Each row is a point on a tangle of strands that fork and nearly touch. The rows are in no order.
Points whose rows are less than 60.6 apart are linked; no others are. Some points are linked to none.
Q227: |  -4 |   7 |  18 |  15 | -16 | -12 | -12 |  -6 |   3 |  17 |  36 |  16 | -19 |  24 |   2 | -17 |   9 |  12 | -37 |  11 |
Q498: |   9 |  21 | -16 |  -6 |   0 |  23 |  13 | -12 |  18 | -26 | -18 | -20 |   3 | -17 | -12 |  -2 | -17 |  -1 |  36 |  -9 |
Q690: |  26 | -15 | -11 | -13 |   0 |   6 | -15 |   6 |  36 |   7 |  21 | -27 |  -1 |   7 |  14 | -14 | -24 |  26 |  15 | -11 |
Q698: | -21 |  -1 |  29 |  15 |   0 |   1 |  -9 |  -6 | -22 | -22 |  11 |  32 |   7 | -51 |  19 |  14 |   5 | -22 |   5 | -17 |
Q168: | -39 |  -4 |  25 |  -1 |  50 | -30 |  23 |  27 | -55 |   7 | -33 |  43 |  44 | -15 | -23 |  -5 |  34 | -30 |   3 | -10 |
Q510: |   8 |  -8 |  -9 | -23 | -20 |   0 | -22 | -43 |  18 | -37 |  -1 | -45 | -14 | -14 |  40 | -17 |  -7 | -19 |  -6 |  32 |
Q241: |  20 |  25 | -27 |   0 |  -2 |  30 |  16 | -26 |  19 | -14 |  -3 | -26 |  -3 | -11 | -20 |  -5 | -39 |   6 |  28 |  -5 |
Q5: |  -4 |  29 | -20 |   6 |  -4 |  18 |   7 |  -7 |   9 |  13 |  20 |  -2 | -36 |  10 | -27 |  10 | -15 |  22 | -12 |   0 |
Q896: | -20 |  27 |  -7 |  13 |  16 |   5 |  29 |  19 | -15 |   9 | -14 |  36 | -19 |   3 | -25 |   3 |   6 | -14 | -11 | -14 |
Q736: | -25 | -15 |  -4 | -26 |  33 | -29 |  22 |   5 | -22 |  15 | -37 |  58 |  13 |  13 | -29 |  -7 |  42 | -42 | -10 |  -2 |
Q609: |   1 |   8 |  12 |  -1 | -18 |   9 |  -2 | -22 | -15 | -14 |  11 |   6 |  -4 | -15 |   7 |  -2 |  14 | -20 | -25 |  13 |
Q316: |  24 | -22 |  21 |  19 |  -9 | -19 |  -9 |  19 |  13 |  15 |  28 |  10 |   0 |  42 |   0 |   3 |  15 |   4 |  -4 |  -1 |
Q781: |   7 | -16 |  -3 |  -7 | -19 |   3 | -43 | -16 |  28 |  -4 |  31 | -53 | -20 |  20 |  27 | -20 |  -7 |  27 | -10 |  26 |
Q779: |  16 |  -9 |  11 |   0 | -13 |   6 |   4 |  10 |   8 |  -2 |  11 |   5 |   5 |  -3 |   3 |   3 |  -1 |   2 |   3 | -10 |
Q169: |  10 |  -2 | -20 | -18 |   0 |  15 |  11 |  13 |   6 |  11 | -19 |   1 |  -8 |  24 |  -7 | -11 |  15 | -13 |  -9 |   9 |
Q655: |   3 |   1 |  12 |   2 | -20 |  -9 | -35 | -14 |   3 |  10 |  39 | -14 | -21 |  18 |   6 |   1 |  -2 |  33 | -28 |  16 |
Q462: | -29 |  -5 |  31 |  -3 | -11 |  -7 | -21 | -45 | -19 | -27 |   9 |  17 | -11 | -38 |  32 |   5 |   0 | -38 | -23 |  19 |
Q341: |  15 |   5 | -12 |  14 |  14 |  11 |   3 |  32 |  -2 |  36 |   9 |  15 | -14 |  28 | -14 |   7 |  11 |  14 | -12 |  -9 |
Q502: |  -2 |  -5 |  24 |  20 |  22 |  -7 |   8 |  26 | -39 |  -5 | -14 |  28 |  37 | -29 |   0 |  11 |  17 | -19 |   0 | -20 |
Q587: |  17 |  23 | -38 |   3 |  -8 |  21 |   1 | -32 |  31 |   6 |   9 | -41 | -22 |   9 | -18 | -15 | -33 |  16 |  17 |  15 |
Q546: | -18 |   0 |  29 |  16 | -12 | -15 |   7 | -13 |  -5 |  10 |  19 |  36 |  -6 |  23 |   4 | -22 |  18 | -19 | -34 |   3 |
Q71: |  23 | -11 |   0 |   7 |   2 |   1 | -28 |   8 |   4 | -10 |  13 | -10 |   3 | -33 |  29 |  37 | -22 |  30 |  24 | -17 |
Q73: |  -5 |  -3 |   6 |  -3 | -16 |   4 | -26 | -33 |   2 | -30 |   9 |  -1 | -13 | -38 |  31 |  18 | -24 | -14 |   0 |   5 |
Q13: |  -8 |  15 | -23 |  10 | -28 |   0 | -21 | -65 |  12 | -28 |  11 | -83 | -12 |   3 |  32 | -15 | -36 |  10 |  18 |  44 |
Q230: |  22 | -12 | -19 | -11 |   9 |   5 | -12 |  24 |  32 |  35 |  22 | -23 | -17 |  31 |  -5 | -11 | -10 |  41 |  10 | -13 |
Q23: |  20 |  -6 |   2 |  -7 | -17 |   6 |   7 |   4 |  23 |   8 |  12 |  -7 |   3 |  -1 |  12 |  -6 | -24 |  17 |   7 |  -9 |
Q812: |  13 |  -9 |  -6 |  -7 |   2 |  -9 | -22 |  27 |  31 |  31 |  28 |  -7 | -21 |  49 | -11 |  -5 |   0 |  41 |   3 |  -1 |
Q129: |  16 | -13 | -12 | -13 | -15 |   7 | -24 | -15 |  43 |  -1 |  18 | -39 | -13 |  13 |  22 | -20 | -15 |  24 |   3 |  13 |
Q262: |  12 |  22 | -42 |  -9 |   7 |  22 |   1 | -14 |  36 |  20 |  13 | -35 | -28 |  17 | -20 |  -9 | -35 |  34 |  31 |  -5 |
Q290: |  13 | -12 |  13 |  10 |  -3 |   5 | -19 |  -8 |   3 | -24 |   0 |   0 |   4 | -39 |  31 |  31 | -26 |   2 |  11 | -16 |
Q814: | -11 |  35 | -14 |   7 |  -3 |  15 |  15 |  -3 |  -2 |  16 |   9 |  17 | -26 |  14 | -25 |   0 |  -3 |   3 | -16 |  -2 |
Q254: |  -2 |   4 | -16 |   4 |  18 |   0 |  16 |  55 |  -8 |  19 | -41 |   0 |  16 |  24 |  -3 |  12 |   1 |  14 |  26 | -12 |
Q597: |  15 | -17 |  13 |   6 |  -7 | -15 | -18 |  18 |  19 |  26 |  22 |  12 | -15 |  45 |  -6 |  -3 |  11 |  28 |  -4 |  -8 |
Q780: |  25 | -23 |  29 |  32 |   8 | -18 |  -2 |  37 |  -6 |  24 |  21 |  24 |  20 |  30 |  -1 |   8 |  13 |   7 |   8 | -14 |
Q459: |  -6 |  14 | -10 |   3 | -27 |   5 | -22 | -56 |  22 | -22 |  21 | -44 | -22 |  -5 |  19 |  -6 | -33 |  19 |   1 |  31 |
Q179: |  13 |  -3 | -17 | -30 |  -5 |  11 |  11 |  -6 |  10 | -24 | -20 | -10 |   1 |  12 |  -6 | -22 |   8 | -20 | -14 |  12 |
Q21: |  31 | -18 |   1 |  11 |   7 |   3 | -19 |  32 |   3 | -10 |   3 | -20 |  19 | -13 |  17 |  25 |   1 |  30 |  23 | -17 |
Q155: |  -9 |   6 |  13 |   2 |  -1 |  14 |  13 |  -2 | -16 | -28 | -16 |   2 |  24 | -56 |   0 |  24 | -25 | -13 |  22 | -20 |
Q167: |   5 |  13 | -17 |   7 |  24 |   6 |   9 |  45 |  -1 |   4 | -39 | -15 |  21 |   7 | -13 |  17 | -11 |  20 |  19 | -17 |
Q353: |   7 |  13 | -22 |   6 |  26 |  23 |  12 |  33 |   8 |   8 | -16 | -30 |   1 |   9 | -17 |   9 | -30 |  27 |  25 | -17 |
Q848: |  15 |  -3 | -22 |  -9 |  14 |  23 |  15 |  35 |  -1 |  26 | -17 |   8 |  -8 |  34 |  -4 |   4 |   9 | -12 |  -3 |  -3 |
Q40: |  24 | -12 |  -3 |  17 |   4 |  -4 |  -9 |  37 |   6 |  15 |   1 | -25 |  27 |  -3 |   6 |  16 |  -7 |  42 |  30 | -16 |
Q354: | -33 |   4 |  16 |   6 |  35 | -25 |  30 |  39 | -44 |   8 | -55 |  16 |  48 | -17 | -11 |   9 |  16 | -13 |  11 |  -8 |
Q53: | -19 | -14 |  14 | -30 |  -2 | -15 |  18 | -22 | -10 | -14 | -14 |  29 |  18 | -15 | -17 | -15 |  37 | -39 | -11 |   7 |
Q910: | -29 |  -3 |  30 |   1 | -21 |   2 |   0 | -37 | -21 | -17 |  16 |  11 |  -1 | -29 |  18 | -14 |  11 | -35 | -35 |  26 |
Q992: |  -5 | -21 |  21 | -14 |  -6 | -29 |  10 | -11 | -16 |  -2 |  -3 |  48 |  24 |  -1 | -11 | -13 |  45 | -33 | -10 |   3 |
Q769: | -28 | -17 |  -1 | -14 |  52 | -37 |  30 |  30 | -41 |  17 | -49 |  45 |  28 |   2 | -29 |   3 |  28 | -41 |  -1 |  -9 |
Q595: |  12 | -15 |   4 |  -2 | -18 |   1 | -42 |  -7 |  15 |  15 |  50 | -32 | -22 |  19 |  17 |  -2 |   7 |  34 | -22 |  23 |
Q918: | -31 |  20 |   7 |   7 | -33 |  -1 |   0 | -40 |   0 | -25 |   5 | -28 | -12 |  10 |  14 | -15 | -14 |  -5 | -35 |  37 |
Q628: |  10 | -22 |   0 | -30 |  -4 |  -1 |  -9 | -12 |   5 | -35 | -23 |  -7 |   6 | -10 |  -1 | -16 |  21 | -24 | -10 |  11 |
Q437: |   5 | -32 |  27 |   5 | -19 | -29 |  -3 |  -8 |  -6 | -13 |   6 |  37 |  13 | -13 |  18 |   5 |  39 | -24 |  -4 |  -2 |
Q598: |  14 |  16 | -18 |  10 |  22 |  -3 |  -1 |  35 |  -1 |  47 |  18 |  10 | -18 |  18 | -26 |  21 |   2 |  37 |   3 | -12 |
Q648: |   9 |  25 | -29 |   1 |  19 |  27 |   6 |   8 |  14 |  17 |   2 | -17 | -27 |  15 | -32 |  12 | -29 |  31 |  15 |  -7 |
Q900: |   9 | -20 |  23 |   6 | -26 |  -9 | -14 |  -6 |   7 | -14 |  11 |  22 |  12 | -18 |  20 |  14 |  14 |  -9 |  -1 | -12 |
Q66: | -10 |   1 | -10 |  -8 | -27 |  -4 | -18 | -53 |   5 | -33 |  -8 | -73 |  -7 |  -4 |  47 | -21 | -26 | -10 |   5 |  45 |
Q601: | -17 |  21 |  -2 |  18 |  19 |   4 |  17 |  12 | -20 |  -3 |  -9 |  40 | -10 |   3 | -18 | -10 |  28 | -20 | -24 | -12 |
Q449: |   6 |   8 |  -7 |  -2 |   6 |  19 |  15 |  -3 |   5 | -26 | -19 | -12 |  21 | -34 |  -6 |  11 | -28 |  -3 |  30 | -20 |
Q642: | -33 |  -2 | -10 | -36 |   6 | -15 |  32 | -12 | -11 |   7 | -25 |  38 |   1 |   7 | -28 | -12 |  29 | -35 | -16 |   3 |
Q671: |  -1 |   2 |  -9 |  11 |  19 |  -8 |  28 |  51 | -24 |  21 | -43 |  17 |  19 |  16 | -14 |  11 |  13 | -11 |  10 | -11 |
Q308: | -10 |  -7 |   3 |  -6 |  24 | -12 |  30 |  33 | -21 |   7 | -50 |  17 |  43 |   3 | -17 |   8 |   7 | -15 |  13 | -15 |
Q553: | -17 |   1 |  18 |   4 |   4 | -20 |  13 |  -6 | -14 |   8 |  -1 |  37 |  -7 |  30 |  -4 | -35 |  36 | -37 | -37 |  15 |
Q334: |  20 |  -3 |  -7 |  13 |  12 |  -4 |   3 |  42 |  -8 |  41 |  13 |  -6 |  16 |  13 | -13 |  28 |  -3 |  46 |  17 | -23 |
Q193: | -13 |  17 |  10 |   9 |   1 |   9 |  11 |  -7 | -23 |  -9 |   1 |  21 |  -4 | -23 |  -1 | -13 |  20 | -25 | -21 |  -3 |
Q861: | -26 |  -5 |  27 |   0 |  -1 |   1 |   9 |  -1 | -21 | -22 |  -9 |  28 |  29 | -56 |   3 |  16 |   0 | -17 |  19 | -25 |
Q634: | -15 |  -3 |  14 | -11 | -18 |  10 | -24 | -49 |  -9 | -34 |   1 |  -2 | -17 | -46 |  31 |  12 | -11 | -29 |  -7 |  20 |
Q591: |  -5 |  24 | -16 |   6 | -26 |  16 |   5 | -44 |  18 |  -3 |  17 | -31 | -25 |   5 |  -7 | -11 | -26 |  21 |  -1 |  20 |

Follow the links from the first point to the second, and from the first to the third. Name the last point that the two ways share.
Q597 / Q308 / Q595: Q690
Q591 / Q814 / Q308: Q648
Q655 / Q812 / Q900: Q690
Q498 / Q254 / Q814: Q648
Q254 / Q510 / Q698: Q587

A fork is a point with three links. Follow the links from the first point to the second and name the forks in between, in order.
Q167 / Q73: Q648
Q510 / Q155: Q587
Q595 / Q642: Q690
Q73 / Q498: Q648, Q587
Q459 / Q910: Q587, Q648
